A landscape with many peaks, sampled at points; each row gives a point and its height.
From any point a climber takes the steepest step (rise divided by distance) to one of its 2 nearest points. It stops when none of these is higher. Distance is the straight distance between rows; heights are no part of it.
kotel (h 34.3): [-28 -45  34   5  21  10  23  51  31  -6  13   6 -44   4  15 -23 -19 -11
   5 -10  14  21  13]
gogeg (h 35.7): [ 32  -1  32   7 -27   9 -17  -1 -41 -11 -41 -20  12  27 -27  -9  -7  21
  10  11  -8  33  14]
duge (h 28.3): [-41 -14  10  15  11   0  -4  22  13 -25 -25  15 -34   6  48 -30  35  41
  19   4   4  28  -4]
Soses (h 35.6): [-26 -10  52  10  -7 -52  22  49  11 -10  16  -7 -16 -35  30  14  10 -33
   7  -4 -34   7  -2]
Sol (h 14.4): [-24 -23   2 -21  -7 -40  -2  12  41  -7  45   2 -14 -17  10 -25   5 -40
 -26  -5  -2  14 -36]
fati (h 43.3): [ -2  43  12  -8 -33  16 -33 -39 -52  11 -40  18   9  27 -29 -18  -8  44
   6  12   3   6  25]
gazam (h 23.4): [ -6  31 -11   3 -35  14   1 -42 -39  32  -6  20  35  20 -19 -10 -12  50
  15  12 -20 -15  12]
Vev (h 42.9): [ -1  36  27   0 -36  54 -40  -6 -38   7 -31  14  14  22 -28 -24 -11  55
  16  19  13  -9  23]
Runa (h 23.0): [  6 -25 -17 -35  20   6 -15  -1  29   3  30  -9  16  26  48 -25  74  56
  18  17  -7 -37 -12]
ves (h 44.5): [-39 -17 -14  30  -5   2 -17 -25 -11   4   1  27  39 -31  -4   9 -14   4
 -40  -6 -10  -8  -3]
kefot (h 41.9): [ 18 -13  11  10  11   8  -7  36  15 -19   9 -26   2 -34   4  19 -11 -44
  -2  -4   1  -6 -14]
kupif (h 26.4): [ -9 -13  -6 -21  -3   5   4 -20  21  -7   9  11 -15   3 -39 -11 -36 -37
 -30 -13  26  11  14]
pega (h 26.5): [-28  -7   8  -8  10   4   4  19  22 -13 -11  12 -20  16  52 -37  57  68
  35   6  -4   0   4]
Vunus (h 34.1): [ 39  -3  30   4 -39  16 -37   5 -46 -12 -20 -27  34  20 -26 -22   8  38
  15  21  12   9   3]
Gop (h 39.6): [-11 -23  47 -11 -13 -48  -2  19   3  -4  19 -14 -45 -24   0 -11  16 -42
 -25 -20 -15  29 -12]
peper (h 27.9): [-25   8  -5 -19   5   0  -1 -11  49 -14  13  29   7 -12 -23 -21 -19 -44
 -33 -21  30   8   1]
Pozur (h 28.9): [  1   1   0  21  -2  -1  12  -6 -11  11   1   5  25   7  13   1  11  38
  10  -3 -17  -7   5]
bifiv (h 46.3): [-47 -27  25   6   5 -14  28  32  35 -11  16  30  -1 -18  11  -2 -30 -13
   1 -14  -8   8  25]
Risi (h 15.3): [ 26  47 -32 -28 -18  -5  -7 -22   0   6 -14 -10   3  10 -36  44 -14 -63
 -13  29   7 -28  -4]
lefus (h 37.1): [-23 -24  28   0  14  16  13  44  45 -19   9   7 -28 -16  -7 -10 -39 -29
   1 -16  27  15  15]
Gog (h 30.6): [  2 -37  34  10   1   2  18  19 -13   6   3   4 -40  33  19 -43   7  43
  21 -23  -3  33  11]
tovi (h 25.0): [ 16  17 -11  -2 -28   7 -10 -45 -52  34 -14  13  40  21 -23  13 -25  16
   0  28 -25 -11   2]
Nadod (h 34.4): [-30   9   1 -23   5 -34 -13  29  58 -40  10   2 -11 -36  12 -22  22 -46
 -13   3  22  15 -36]
muku (h 42.2): [-16  21 -28  16  16  -5   8  -2  19  -1   9  14  19 -19  39  13  24  14
  22   4 -10 -34 -11]
zikap (h 46.7): [  0  -4  10  -9  -4 -23   9  22  30  -9  22  -1   5 -34  -6  13 -15 -45
  -7 -15 -12   0  -8]
sofeb (h 20.8): [ 17 -12  48   7  -9 -23  20  40  -3  -1 -13 -12  28  15  20   1  32  52
  36  -6 -43  -6  41]
lomu (h 24.8): [-14 -22  -1 -36   7  -3  -7   5  36  -4  16   5  -8  25  46 -39  75  71
  37  12 -11 -21   7]
gazun (h 31.4): [ -7  -2   4  18  25  53 -18  18  -4 -24 -28   4 -32   5  20 -31  16  25
  14  -4  43  24   0]
vala (h 42.3): [  5 -10  19 -15  -5 -32   2   8   9  -8   1 -14 -25 -21 -21   5  -6 -39
 -20 -25 -11  20  -1]
Baz (h 29.7): [-21  14 -11   3  -7   8   1 -19  16  -3 -16  26   7 -20 -30  16 -43 -28
 -19  -2  17   3  27]
barig (h 12.1): [ 33 -31  -1   8  -5 -11 -19   6 -28   0  24 -41  16 -16   0  13   7 -15
 -30  -3 -28  -4 -30]
lonu (h 22.4): [  4  11  -4 -29 -26 -18   5 -10  15  -8   8   4  36 -30 -43  13 -31 -56
 -45 -16 -19  -1  14]
meb (h 36.3): [ 28   5   0   1   6 -22 -19   0  -9 -17 -13 -30  -9 -18  -9  18  25 -31
 -11 -10   6  12 -25]
Gavon (h 14.6): [-59 -54 -18  -3  34   3 -24  13  25 -14  -3  -3  15 -12  47 -15  41  13
 -34  46   9 -20 -13]
nafe (h 10.4): [ -9 -14  -8  -7  10  -5  56  24  40  16  54   6  -5   0  13  11 -28 -20
  26  -4 -12 -18  11]
Veta (h 33.9): [ 37   1  30   8   8  -4  17  46 -11  -3  -9 -29  20   1  12  29  -9   4
  30   9 -27  -5  10]
niru (h 45.8): [-11  47  15 -11 -18  61 -30  16 -27  19 -18  18  20  17 -13 -19  -7  58
  20  22  15 -46  27]
voro (h 38.6): [ 23  -4  -7  10  18   0 -18  24   3 -23   2 -26   3 -25  19  10  24 -23
   5   4  17   1 -34]
taf (h 15.7): [-29 -14 -22 -12 -15 -61   8   5  36  -4  53  -2  11 -30  27 -14  19 -38
 -17  -4 -23  -6 -40]
sarun (h 32.4): [-13 -44  33  13  14  14  18  41   0   0   1   4 -55  17  33 -27  -1  11
  15 -15  12  34   3]
navaf (h 13.5): [ -4 -42   8 -11   1 -15 -10  16  16   2  45 -17 -28 -18  -2 -18  -1 -42
 -31 -16   0  15 -33]
Vipev (h 48.0): [ -9   4 -30 -18 -21  -3  46 -29  -1  29  15  31   7  -2 -21  12 -67 -19
   2  11  -3  -2  29]
ruke (h 31.8): [ 33  -7  14  11  -6   2  11  24 -22   6  -7 -31  32  -3  -3  30 -26 -15
   6  18 -29   0  -6]
lipen (h 15.4): [ 14  36  13  24   4  18 -31   1 -31 -14 -40  -2  10  -7  -4   5   3  15
   8  13  18   8   6]
rim (h 17.0): [-17 -35 -14   5 -11 -43  -5   1   8   8  42 -17   4 -19  28  -7  28 -18
 -26   2 -27  -8 -44]
Pekuz (h 37.7): [ 16 -17  32  11  -9 -14  -8  -3 -46  -8 -39 -15  -3   7 -26   7 -14  -1
 -14  -4 -17  41   9]
nunul (h 32.7): [ -8  12   5 -39   9  -7 -20  16  66 -37  11   9  -5 -24  -8 -25   7 -52
 -32 -15  31  15 -29]
Buzor (h 49.8): [-18  37  -2   8   9  55   3  -8  -8  17 -10  30 -16  17   8 -10 -14  52
  29   1   9 -22  19]
kiko (h 26.6): [-16 -48  10  12  17  16  24   7   1  22  19  10 -18  22  14 -14  -8  41
   6 -10 -14   0   8]
parad (h 13.3): [ 13 -26   0   5  -7 -27   8   6 -13  10  30 -22  -1 -16  -7  12  -9 -34
 -17 -17 -30  -1 -23]
kova (h 43.1): [ 25  14  -4  15  22  34 -14  23  -8  10   0 -14  40   2  14  14  11  18
  15  25   3 -42   7]
fas (h 29.1): [-23 -35  16 -25  -6  -8   9  -9  19   3  31  14 -15  -5 -45 -19 -38 -35
 -46 -27   3  18  10]
fure (h 31.9): [-26 -34  43 -21 -20 -23  29   9  11  20  36   8 -21 -10 -34 -15 -44 -39
 -32 -25 -19  28  20]
lem (h 42.0): [ 30  32   3   2  -8  23 -18  11  -8  13   6 -12  55  18   2   9  23  41
  33  22  -5 -53  22]
bog (h 31.0): [-14 -11  10  21   6 -17  24   4   3   5   2  10  -7  -3  19   2   4  22
  21 -14 -16   9   3]
madil (h 25.9): [  1  30 -19 -17 -22  -8  12 -13  15   5  -2  18  29 -29 -32  24 -41 -44
 -15   8  -1  -4  21]
faki (h 30.1): [  3  -2 -32  -9   2 -43  -4 -47   0  -2  18  -1 -23   0  -4  -6  24 -15
 -16 -24   6   3 -25]
goreb (h 13.1): [  9  47 -36 -13   5   3 -10 -33 -12  16 -11   1  -9  18 -30  22  -9 -34
  -6  14  27 -20   2]
Zom (h 41.6): [-20  14  18  15 -15  27  12  -5  -8 -11 -28  35 -22  13  16 -28   4  68
  33 -22 -10  16  34]
Kal (h 14.5): [ 10  59   4   6  12   6 -39  -7 -25 -14 -57   0  -7  -3 -13  13  23 -10
  -2   2  38   4   8]
zigo (h 16.0): [-36 -59 -24  -6  30  -4 -24  -4  13   4  11  -8  29  -1  48  -5  52  24
 -35  36 -20 -29 -10]
zazim (h 25.8): [ 21  -6   8  18  15  40  -3  16 -11   0 -18 -14  12   6  -3   8 -24   5
  13  12  13  -5   5]
Febud (h 49.3): [ -5  49 -15   7  -8  -1  -9 -49 -29  10 -22  22 -16  11  -4 -20  15  38
  22 -17   3   6   4]
Kofik (h 11.1): [  6 -37   6   3  18  40 -32  17 -19 -11  -1  -8  25   5  25 -29  49  42
 -14  15  24  -8 -10]
musol (h 45.0): [-10  43   6  -2 -23  52   8 -12 -22  21 -33  35  -1  28 -10  -6 -31  49
  29  13  -5  -9  32]
Pubu (h 8.6): [  3  -7 -13  -8   6   4  39   8  27  15  34   1 -21   8 -12   4 -48 -23
  18 -11   5   0   1]
Pok (h 18.3): [ 15 -24 -26  13   4 -26  -2  -9  -6  11  44 -18  15  -1  29  -6  28   4
  -8  -6 -15 -11 -47]
monil (h 47.0): [ -1   6  15 -15  -4  -9  19 -12  -7 -12 -48   4 -38  18 -39  23 -31 -28
  -8   0   8  34  39]
Livet (h 11.3): [ 32 -24  -3  -9  -2   0 -22  -4 -18  -4  15 -46  -7 -14 -28  17  -9 -38
 -41   0  -6   6 -32]
Vifef (h 34.2): [ 16  -8 -11  -3   0 -44 -19   0  -7  -9  18 -31 -13 -29   8   5  35 -33
 -14 -17 -10   9 -46]
sepe (h 23.9): [-31 -43   8   5  25  18  42  22  33  17  25  16 -25  14  22  -1 -25  15
  14 -11   0  -7  24]
moz (h 56.1): [ -2  22  -5  -8  -1 -11  12 -42 -16  -1 -35   8 -45  39 -29   3   5  11
  -1 -16  12  23  25]
ralo (h 15.6): [ -3  41 -30   6  11 -11 -23 -17   9  -7  -8   4   1 -21 -13  20   5 -40
  -6  -4  35 -13 -13]
Pubug (h 18.4): [ -5 -17 -15   6 -10 -40  32 -25 -13  25  29   8   3   3   4   2 -13   3
   6 -13 -26   5  -7]
dev (h 52.7): [ -7  15 -27  -1  -7  19  45  -9  -3  30   5  27  17  -2  -3  28 -55   3
  30  20  -8 -16  29]
mot (h 51.8): [-10  -3  23 -17 -10 -15  10  -7  -1 -27 -31  -2 -27   4 -51  23 -16 -31
 -45  -8   7  21  34]
Kogu (h 16.7): [ 15 -21 -19 -15 -14 -42  37 -27 -18  37  42 -20 -11   9 -11   7 -22 -20
  -5 -17 -32   9 -13]
Nurib (h 20.4): [ -8   6 -33  12  -3  -5  35 -27   5  29  24  22  -1   6   8   3 -20  11
  23 -11 -15 -10   7]
pum (h 37.2): [ -4 -10  16 -18 -16 -34  32 -19 -20  10  -8   1 -24   3 -36  17 -27 -25
 -19 -11 -24  28  20]
nud (h 34.9): [-25 -29  47   6 -13 -30  33  29   4  15  25   2 -27 -16   0  -2 -30 -29
  -8 -21 -26  27  18]
derad (h 41.3): [-16  38  20   5 -22  34  12   1 -15  12 -26  29  24  10   4  -2  -3  65
  34  10 -21 -23  48]
Rasad (h 19.2): [  5 -29   6  11  20   2 -22  12  -2  -5   3 -12  43  -2  36   5  49  31
  -8   8 -18 -29   1]
tiful (h 12.9): [  5 -53  15  -2  13   4 -12  14  -3  -7  20 -23 -43 -12   1 -24   6 -25
 -32 -17  27  26 -36]
Tufik (h 40.4): [  3  -4 -14 -16 -17 -19  32 -38 -17  18  -6  11  -9  12 -27  18 -42 -17
   1   9 -14  17  17]
Duk (h 12.0): [ -1   9 -37 -11 -12 -16  11 -26  25   4  33   6   0 -13 -14   8 -16 -40
 -10 -15  11  -9 -10]
pesur (h 50.2): [  3  34  -3   4   4  61 -16  13 -23  25 -17   8  21  17   0   1 -21  31
  18  30  13 -28   7]
ripi (h 31.2): [ 34   4   5 -18  14   3  18   8   9  -5 -10 -22 -56  23 -11   3 -19 -22
  24 -12  25  27  -2]
bovi (h 38.7): [-30  37 -19  22   7   2   9 -12   5  15  -2  36  32 -17  26  22  19  33
  20  -1 -15 -37  16]
sed (h 30.5): [-10   9  11 -50   7  -5  -2   7  60 -15  30  25   9 -10 -20 -35  -5 -51
 -45 -27   6  14 -16]
Fibu (h 42.4): [-11  11  -3  12  18 -29   6  33  32 -21   1   5  13 -28  37  22  23 -19
  17   3  -6  -6 -17]
rokop (h 58.2): [  7  38 -30  17  -5 -10 -28 -28 -31  10 -15   1  35 -22  -8  21   3 -15
 -16   8   5 -17 -17]
memil (h 10.0): [ 10  36 -52 -22 -20 -18  17 -34   7  21  15  15   7  -4 -20  24 -21 -40
   0  -1   8 -19   7]
las (h 8.2): [  7  39 -28   5  -6 -21  14 -28 -11  12  -5  10  11 -12  -7  18 -12 -16
  16   1  -9  -8   2]
gugit (h 45.9): [ 28  36  -2  -8 -10  48 -20  18 -13  31  -5  -4  40  30  -9   2  -7  39
  38  34   6 -51   5]
zefe (h 33.1): [-32  26 -13  23   2   3  -2 -20  -3   0 -25  34  11 -19  -4  15 -17   0
   2  -7   9  -1  19]
gez (h 11.7): [-17 -25   4  17  10  20 -22   5 -20 -22 -21   6  11  -8  27 -28  47  45
  -9   8  10  12 -13]
riv (h 49.5): [-28  -1   1  17   8  24 -20 -19  -9 -13 -25  30 -27   9  18 -37  20  43
   5 -14  15  22  -5]
lebir (h 14.3): [ 13  18 -25 -33   0 -18   0 -18  37 -17  26  -3  -6  -9 -30   7   2 -52
 -26 -24  26 -12  -9]
lurig (h 25.2): [ 13   4 -33  10  11  35  -8 -31  -9  29  26   7 -12  22   3 -20 -13  22
  12  -1  18 -14 -22]
fik (h 56.5): [-13  32 -13   1  11  63   5   2  -7  32  -4  24  16  10   9   8 -16  51
  16  16   1 -54  26]
Sib (h 26.9): [ 25  -3  -8   0 -20  11 -17 -28 -42  16 -16  -9  33  14 -29  26 -37 -15
 -23  31 -26   2  -7]
vit (h 7.1): [  4  -9 -15   3  16  34  26   2  17  13  18   5 -38  22  -1  -1 -40   4
  27  -5  23  -2   9]
pebos (h 13.8): [-42 -45  -4   5  28  -7  -8  25  29  -9  14  -3  -6 -14  40 -14  26   0
 -15  23  13  -1 -26]
tugut (h 15.5): [ 11  12   3   0 -31   8 -30 -14  -9 -19   9   1   6  10  13 -51  56  67
  33  -5  22 -11 -11]
zas (h 27.8): [ 41  -4   7  -3   5  27  -5   2 -16   3 -14 -20 -18  33 -14  -1 -22  11
  12  11  15  21  -5]
suf (h 12.3): [-29 -21  -7 -12   0 -26  37  30  58   7  50  21  15 -10  28   6  -5 -23
   6  -6 -17 -23   8]
nav (h 16.2): [ 35   3  11  -2 -20   7 -25  -8 -18 -20  -1 -17 -10  26   2 -49  48  50
  27  -7  35  23 -17]
ner (h 36.8): [ 27  29  -3 -30  -6 -39  35  -8   1 -10 -17 -24 -45  23 -33  39   5 -36
   5   8  -2   9  13]
vuve (h 29.5): [ 42   3  20 -13   5  19   8  15 -14  -6 -30 -29 -51  42 -21   6 -19  -9
  15   7  16  36   7]
Kug (h 33.8): [ 20  25 -12 -26  12 -14  28 -12  19 -10  -8 -12 -52  22 -32  18 -10 -37
  15  -2  28  12  11]
Rakar (h 12.2): [-33 -16   6   6   4 -10 -20  10   0 -26 -20  10   9  -1  44 -35  71  59
   4  22  -7   9 -17]
rul (h 34.5): [ 10  26 -31   4  13  46   0  15  13  20  11   1  20  -5   1  23 -41 -28
  15  22  22 -39   2]
Bogo (h 18.0): [ 37 -13  -8   8   6   8 -17  -6 -14   7  25 -21   6  15  13 -23  23  28
  17  -8   5   0 -30]
paku (h 6.4): [ 18  28 -24   1   2 -19   2 -28  -4  13  25   2 -11  18  17 -20  25  24
  37 -16   1  -3 -26]
zod (h 57.0): [ -1  -5   6  -6  -4 -31  -3 -24 -10 -35 -29 -11 -36   4 -38  16  19 -19
 -49 -13  16  22  18]
mada (h 30.0): [ -5 -48  15  21  10  10 -18   2 -27 -12  -6 -14   6 -20  -2  -5  -2  -1
 -44  -6  -4  22 -17]
lam (h 53.4): [ 16  17 -13   0 -14 -24  23  15  15   0  24 -18  25 -34   2  31 -12 -46
  10  -5 -23 -16 -10]
mamaf (h 19.3): [ 43 -17 -24   6  -5   9   0 -15 -17  27  47 -22  24  27   9 -13   9  35
  11  -4 -15 -19 -34]
sozi (h 14.7): [ 11 -30   2 -22 -18 -26  23   3   1  28  59 -21 -15  -6 -16   0 -28 -45
 -18 -21 -31   0 -14]
Sisin (h 48.9): [-31 -21  12   8  -9  -3  47  22  24   9   9  25  31 -21  -8  23 -49 -14
  -3  -3 -16 -12  45]
Mivef (h 62.3): [  3  -3  -1   1  13 -16  -9 -35 -16 -16 -32  -4 -48  18 -21  -9  20   0
 -25 -18  23  28  10]
dator (h 19.7): [ 14 -37 -14  -1  15 -16  -3  12   5   6  41 -28  17   8  50 -15  54  19
   1   9 -16 -22 -44]
bida (h 33.2): [ -7 -11   4  22  38  50 -11  35  11 -20 -17  -4 -11  -5  27  -2  12  14
  13  10  39  -3   0]
dozab (h 12.4): [ 10  37  -4   1  12   9   0  -3   7  -8 -33  -2 -29   3 -13  16 -12 -19
  21  -4  29  12  17]
vig (h 39.1): [-30 -13   5  10  23 -10  14  38  45 -22  -1  12 -14 -15  37   7  19  -8
  23   7  11  -5  -2]
noti (h 27.7): [ 22  18 -35   1  25  24  -6 -14  15   8  14  -7 -25  14   3  -9  -7  -6
  21  -4  38  -5 -24]
pamur (h 41.8): [-32 -17  26  -8 -11  -9  29  24  29  -8  12  27  26 -31 -20   0 -49 -29
 -19 -22 -11   8  36]
movuk (h 16.8): [  0  28 -39 -27 -15   0 -12 -31  31  -3  25  10  21 -14 -39   1  -4 -60
 -55 -18  20 -18  -8]
zotoz (h 28.8): [ -1 -53  32  -1  11  23  21  26   1  13  14  -5 -23  40  27 -28  13  58
  14  -7 -10   9  20]
fam (h 35.9): [-42  46  -8  23  -2   6  -4 -27 -12   4 -24  45  18 -22  17   2   6  38
  11  -9  -3 -12  16]
sep (h 29.0): [ 32  -9  -3  -7 -18  13   8  -2 -26  18   1 -22  26   8 -19  41 -51 -30
 -11  37 -33  -5 -13]
pegev (h 52.3): [-12   4  -9  23   1 -18 -33 -25 -14 -15 -14   4  12 -32  -3   9  16 -16
 -25 -10   3   8 -17]
Sop (h 52.9): [ 31  14 -27  17  -6  -5 -33 -13 -25   6   5 -28  32 -21  -1  20  10 -21
 -21   1   1 -14 -37]
Suzo (h 45.4): [-43 -15  14  27   8  20   7   0  -3 -17 -28  32 -25   1  27 -21   0  47
   7 -15  -4  19  22]
vavat (h 31.3): [ 22 -46  24  15  15  32 -23  15 -44  -6 -11 -25  20  -3   3 -14   7  20
 -26   4  13  16 -13]
zira (h 14.2): [-29  -4  -5 -25 -14 -40  27  21  56   0  54  19  18 -24  25 -14  -4 -42
 -12 -11 -22 -10 -23]
gofo (h 13.6): [  8  53 -14   0  14  -3 -17 -20  -3 -15 -42  -6 -32  11 -27  23  20 -24
  -7   2  41  -3  11]
Gufev (h 46.4): [ 12  39  -3   1 -11   5  -9 -36 -34   4 -34   8  -2  24 -25  -1  -7  21
  13   7   3  14  12]
vubo (h 38.4): [  5  27  23  19 -14  13  13  10 -22   1 -29   4  39   5   4  16  -4  40
  34  12 -26  -8  37]
zis (h 4.6): [ 15  -9  -2 -17  -1  18   6  -3   3   0  -6 -15 -24  14 -34  16 -42 -34
  -4   8  12   9  -2]
Luv (h 17.4): [ 13  38 -16  -6  -6  -9 -14 -13   0 -12 -19  -5   8 -18 -37  32 -13 -54
 -25  11  19 -10   4]
tobuf (h 13.9): [-34  17 -26  17   4  -9 -14 -20  11  -8   4  31  10  -8  46 -19  47  53
  12  14 -11 -15 -25]
nade (h 22.7): [ -1  19 -36   2   0  10  13 -45  -9  29  14  16 -10  11 -14   1 -26   8
   7  -5   8  -2  -1]
goro (h 19.5): [  1  32 -14 -41 -14 -20  -4 -16  37 -16  12  22  32 -24 -33  -1  -5 -56
 -54 -27  -4  -3   1]
fipov (h 19.6): [ 13   9   0 -32 -20  -9  -7 -14   8 -13  -5 -18   4 -16 -54  29 -15 -55
 -44  -1  -4   0  13]
koza (h 36.4): [ -7 -14  -1   0  14 -21 -15  26  29 -29   8 -11 -21 -30  21 -10  19 -32
  -2   2  17  12 -38]
Zaki (h 40.0): [ 15  -7  34  -6 -19 -37  19  -2 -37   7 -24 -19 -12   2 -22  24 -28 -19
  -3  -4 -39  32  17]
Zefa (h 46.8): [ -4  20 -25  14   6 -18   1   3  20  -3  16  -1  23 -29  23  23   2 -26
  13  -9  -1 -23 -11]
ruti (h 40.1): [ 38  36   1 -13  -6 -24   4 -10 -21  -9 -27 -26  -9  12 -27  39   2 -25
   3  11 -12  10   5]
gobo (h 35.8): [-18 -11   7  15  35  24  14  38  30 -14 -13  12 -11  -3  33   9   7  20
  25   3  14  -8  20]
lole (h 33.3): [-13 -11  31  13   5 -38  33  38  12   1   7  -1  -3 -13  27  20   9   0
  26 -11 -32   4   7]
lusu (h 50.6): [ -4  40  -6  -7 -16   5   4 -48 -33  10 -54  25 -27  46 -33   1   1  22
  -1  10   4  22  36]
nolug (h 34.0): [ -8  -8   2  13  18  28  11  29  32 -14   1  10  -9 -15   1   8 -31 -25
  16  -3  22  -1   8]
lat (h 28.7): [  0 -30  15  10  -7  -7 -23  -4 -20 -13 -13 -16   8 -33 -31  11 -18 -24
 -50  -7  -6  13  -9]
nubis (h 36.0): [ 25  20  37  20  -6  -1   5  35 -14 -14 -31 -12  23   2   7  16   6  26
  29   3 -16  10  20]
sirur (h 27.0): [  0 -35  20  20  -1  27 -15   8 -25  -7 -15 -16  25  -9 -23  23 -39 -13
 -35  13  -8   7   4]
nof (h 38.9): [ 12  11 -22  10  15  54 -11  16  -4  29   4  -6  39   6   6  31 -20   1
   8  34  -1 -51   4]
vov (h 37.6): [-23 -18  53  11  -5 -56  -3  34  -5  -6   3 -11 -31 -26  29  -6  27 -22
  -7  -6 -29  31 -17]
bomad (h 20.7): [ 27   1 -14  10 -23  17 -24 -23 -15  23  34  -7  46  24   2 -20  25  46
  11   6  -3 -28 -22]
gon (h 22.3): [  2 -25  28   8  19   0  15  28   7   7  -6  -3  25  14  28   5  24  43
  19  -5 -25 -14  28]
kor (h 53.5): [-14  23  -9   8  -6  17 -20 -46 -21  -2 -29  25 -40  25  -8 -40  17  44
   2 -24  19  28   9]
lome (h 17.6): [-17 -41 -13  -3  25   7 -25 -11  14   8  -4   6  45  -8  44   9  51  23
 -24  15 -27 -41  14]
ref (h 21.2): [ 24 -21 -13  -3   6  -6 -10   1  13  10  38 -19  36  20  38  -8  62  44
  16   7 -19 -37 -15]
bovol (h 32.3): [  1 -11 -15 -17  -2 -42 -17 -22  11 -16  24 -12 -28 -14 -15  -1  29 -42
 -39 -16   5  12 -31]
bevid (h 16.9): [ 22  15  -8   1   3  15 -25 -18 -18   1   0  -5  -9  16   1 -31  28  25
  18  -7  27   9 -24]
Tiru (h 7.3): [ 23  32 -20  -3  -1 -32  14 -31  -8   5   5 -10 -10   7  -3   9  17  -3
  22 -13  -4   2 -12]
Difir (h 22.0): [ 16  31 -20   3 -33  15 -25 -32 -38  36  19   3  41  24  -9 -12   0  41
  16  14  -9 -36 -11]
dudo (h 13.0): [-42  -5 -22   8   2 -33 -20  -3   8 -15  -8   1   5  -7  48 -25  61  36
   3  27 -15   5 -34]
mudo (h 24.0): [ 11 -27  19  18  22  27   3  36  -3   2  -6 -19  17   5  15   7   2  24
   9   4  -8  -9  19]
nogu (h 3.7): [ 38 -22  12 -22   4  14  -6   0 -10 -11 -22 -39 -40  26 -45  25 -22 -38
 -26  15   6  18  -3]
zan (h 47.6): [ 33   5 -24  19   8  27 -32  10 -18  13   6 -26  44  -7  15  14   8  -4
 -10  18   1 -36 -22]
duz (h 12.7): [-28 -36  -4  -4  28 -21   2  18  23 -11   5 -10   1   1  57  -5  51  26
   4  30 -11 -10 -15]
gonos (h 29.8): [-18 -27  17   1  20  35  -9  33   3 -33 -28   9 -22   5  45 -37  43  38
  14   7  28  20  -2]
Nafit (h 59.6): [-24  -8   1 -10 -14 -12  56   3   8  21  14  24   6 -14 -18  12 -67 -21
   3  -5 -18  10  36]
bifo (h 14.8): [ -8   5 -10   9 -17 -11 -22 -20  -7 -16   4  19   8   5  27 -37  55  67
  19   3  -4   0 -24]
fol (h 37.5): [-10 -27  58  12 -19 -30  18  18 -33  14  -5 -11 -23  -6 -14   8 -29 -17
 -16 -18 -39  33  21]
nedi (h 11.5): [ 18  33  15  14  10 -12   1  19  -4 -22 -45  -7 -13 -11  -5  26  -4 -21
  28  -3   6  20  11]
Loka (h 16.1): [ 22  29  12  10  -5  10 -31 -14 -28 -11 -37  -9   5  13 -11 -23  27  28
   8  -7  25  18  -4]
sadov (h 38.5): [  6   7  21  18 -10  34  -3  17 -16 -19 -38  10  -9  19   5 -25   3  49
  31  -7   6  21  33]
rig (h 30.8): [ 20  35 -41  -3  14  29  -8  -7  16  20  14  -5  -7   9 -12   9 -33 -32
  13  12  35 -22 -13]
velen (h 48.6): [-22 -13   1  33   0 -23 -13  -7 -10  -5  -8  10  32 -28  13  10  11   5
 -21  -6 -18  -4 -14]
botol (h 5.8): [  8  -2 -21  -9  15  43   7 -15   4  14   2   3 -34  28 -27  -2 -53 -17
   6  15  33   4   1]
goda (h 40.9): [-38 -15  17 -13  17   4  15  44  69 -22  17  26   3 -19  10 -13 -22 -26
  -5  -7  16   4   8]
sidaz (h 32.8): [ 49  -9  19  14  -5  26 -30   5 -39  -3 -14 -33  26  12  -7 -19  10  24
  -2  11  14   8 -16]
tolin (h 43.2): [ 15  21  10  -6 -12 -15  13 -15 -20  -3 -53  -3  -8   9 -29  32 -26 -17
   4  11 -12  24  22]

Call two points neighbours if one is among the 2 nearest of the other. Go from one point of each pair to the other, from neighbour to neighbour, staying as high as possible. Name the lowest point that can't be avoided.
Zefa and rokop: gon
rokop and kor: lem
Mivef and fik: Vev
Zaki and Nafit: pum
dev and Nafit: Vipev
dev and bifiv: pamur
kor and Mivef: Gufev

Where does a climber stop that starts at each point below?
dozab: fik
gez: fik
mudo: Mivef
nogu: Mivef
paku: fik
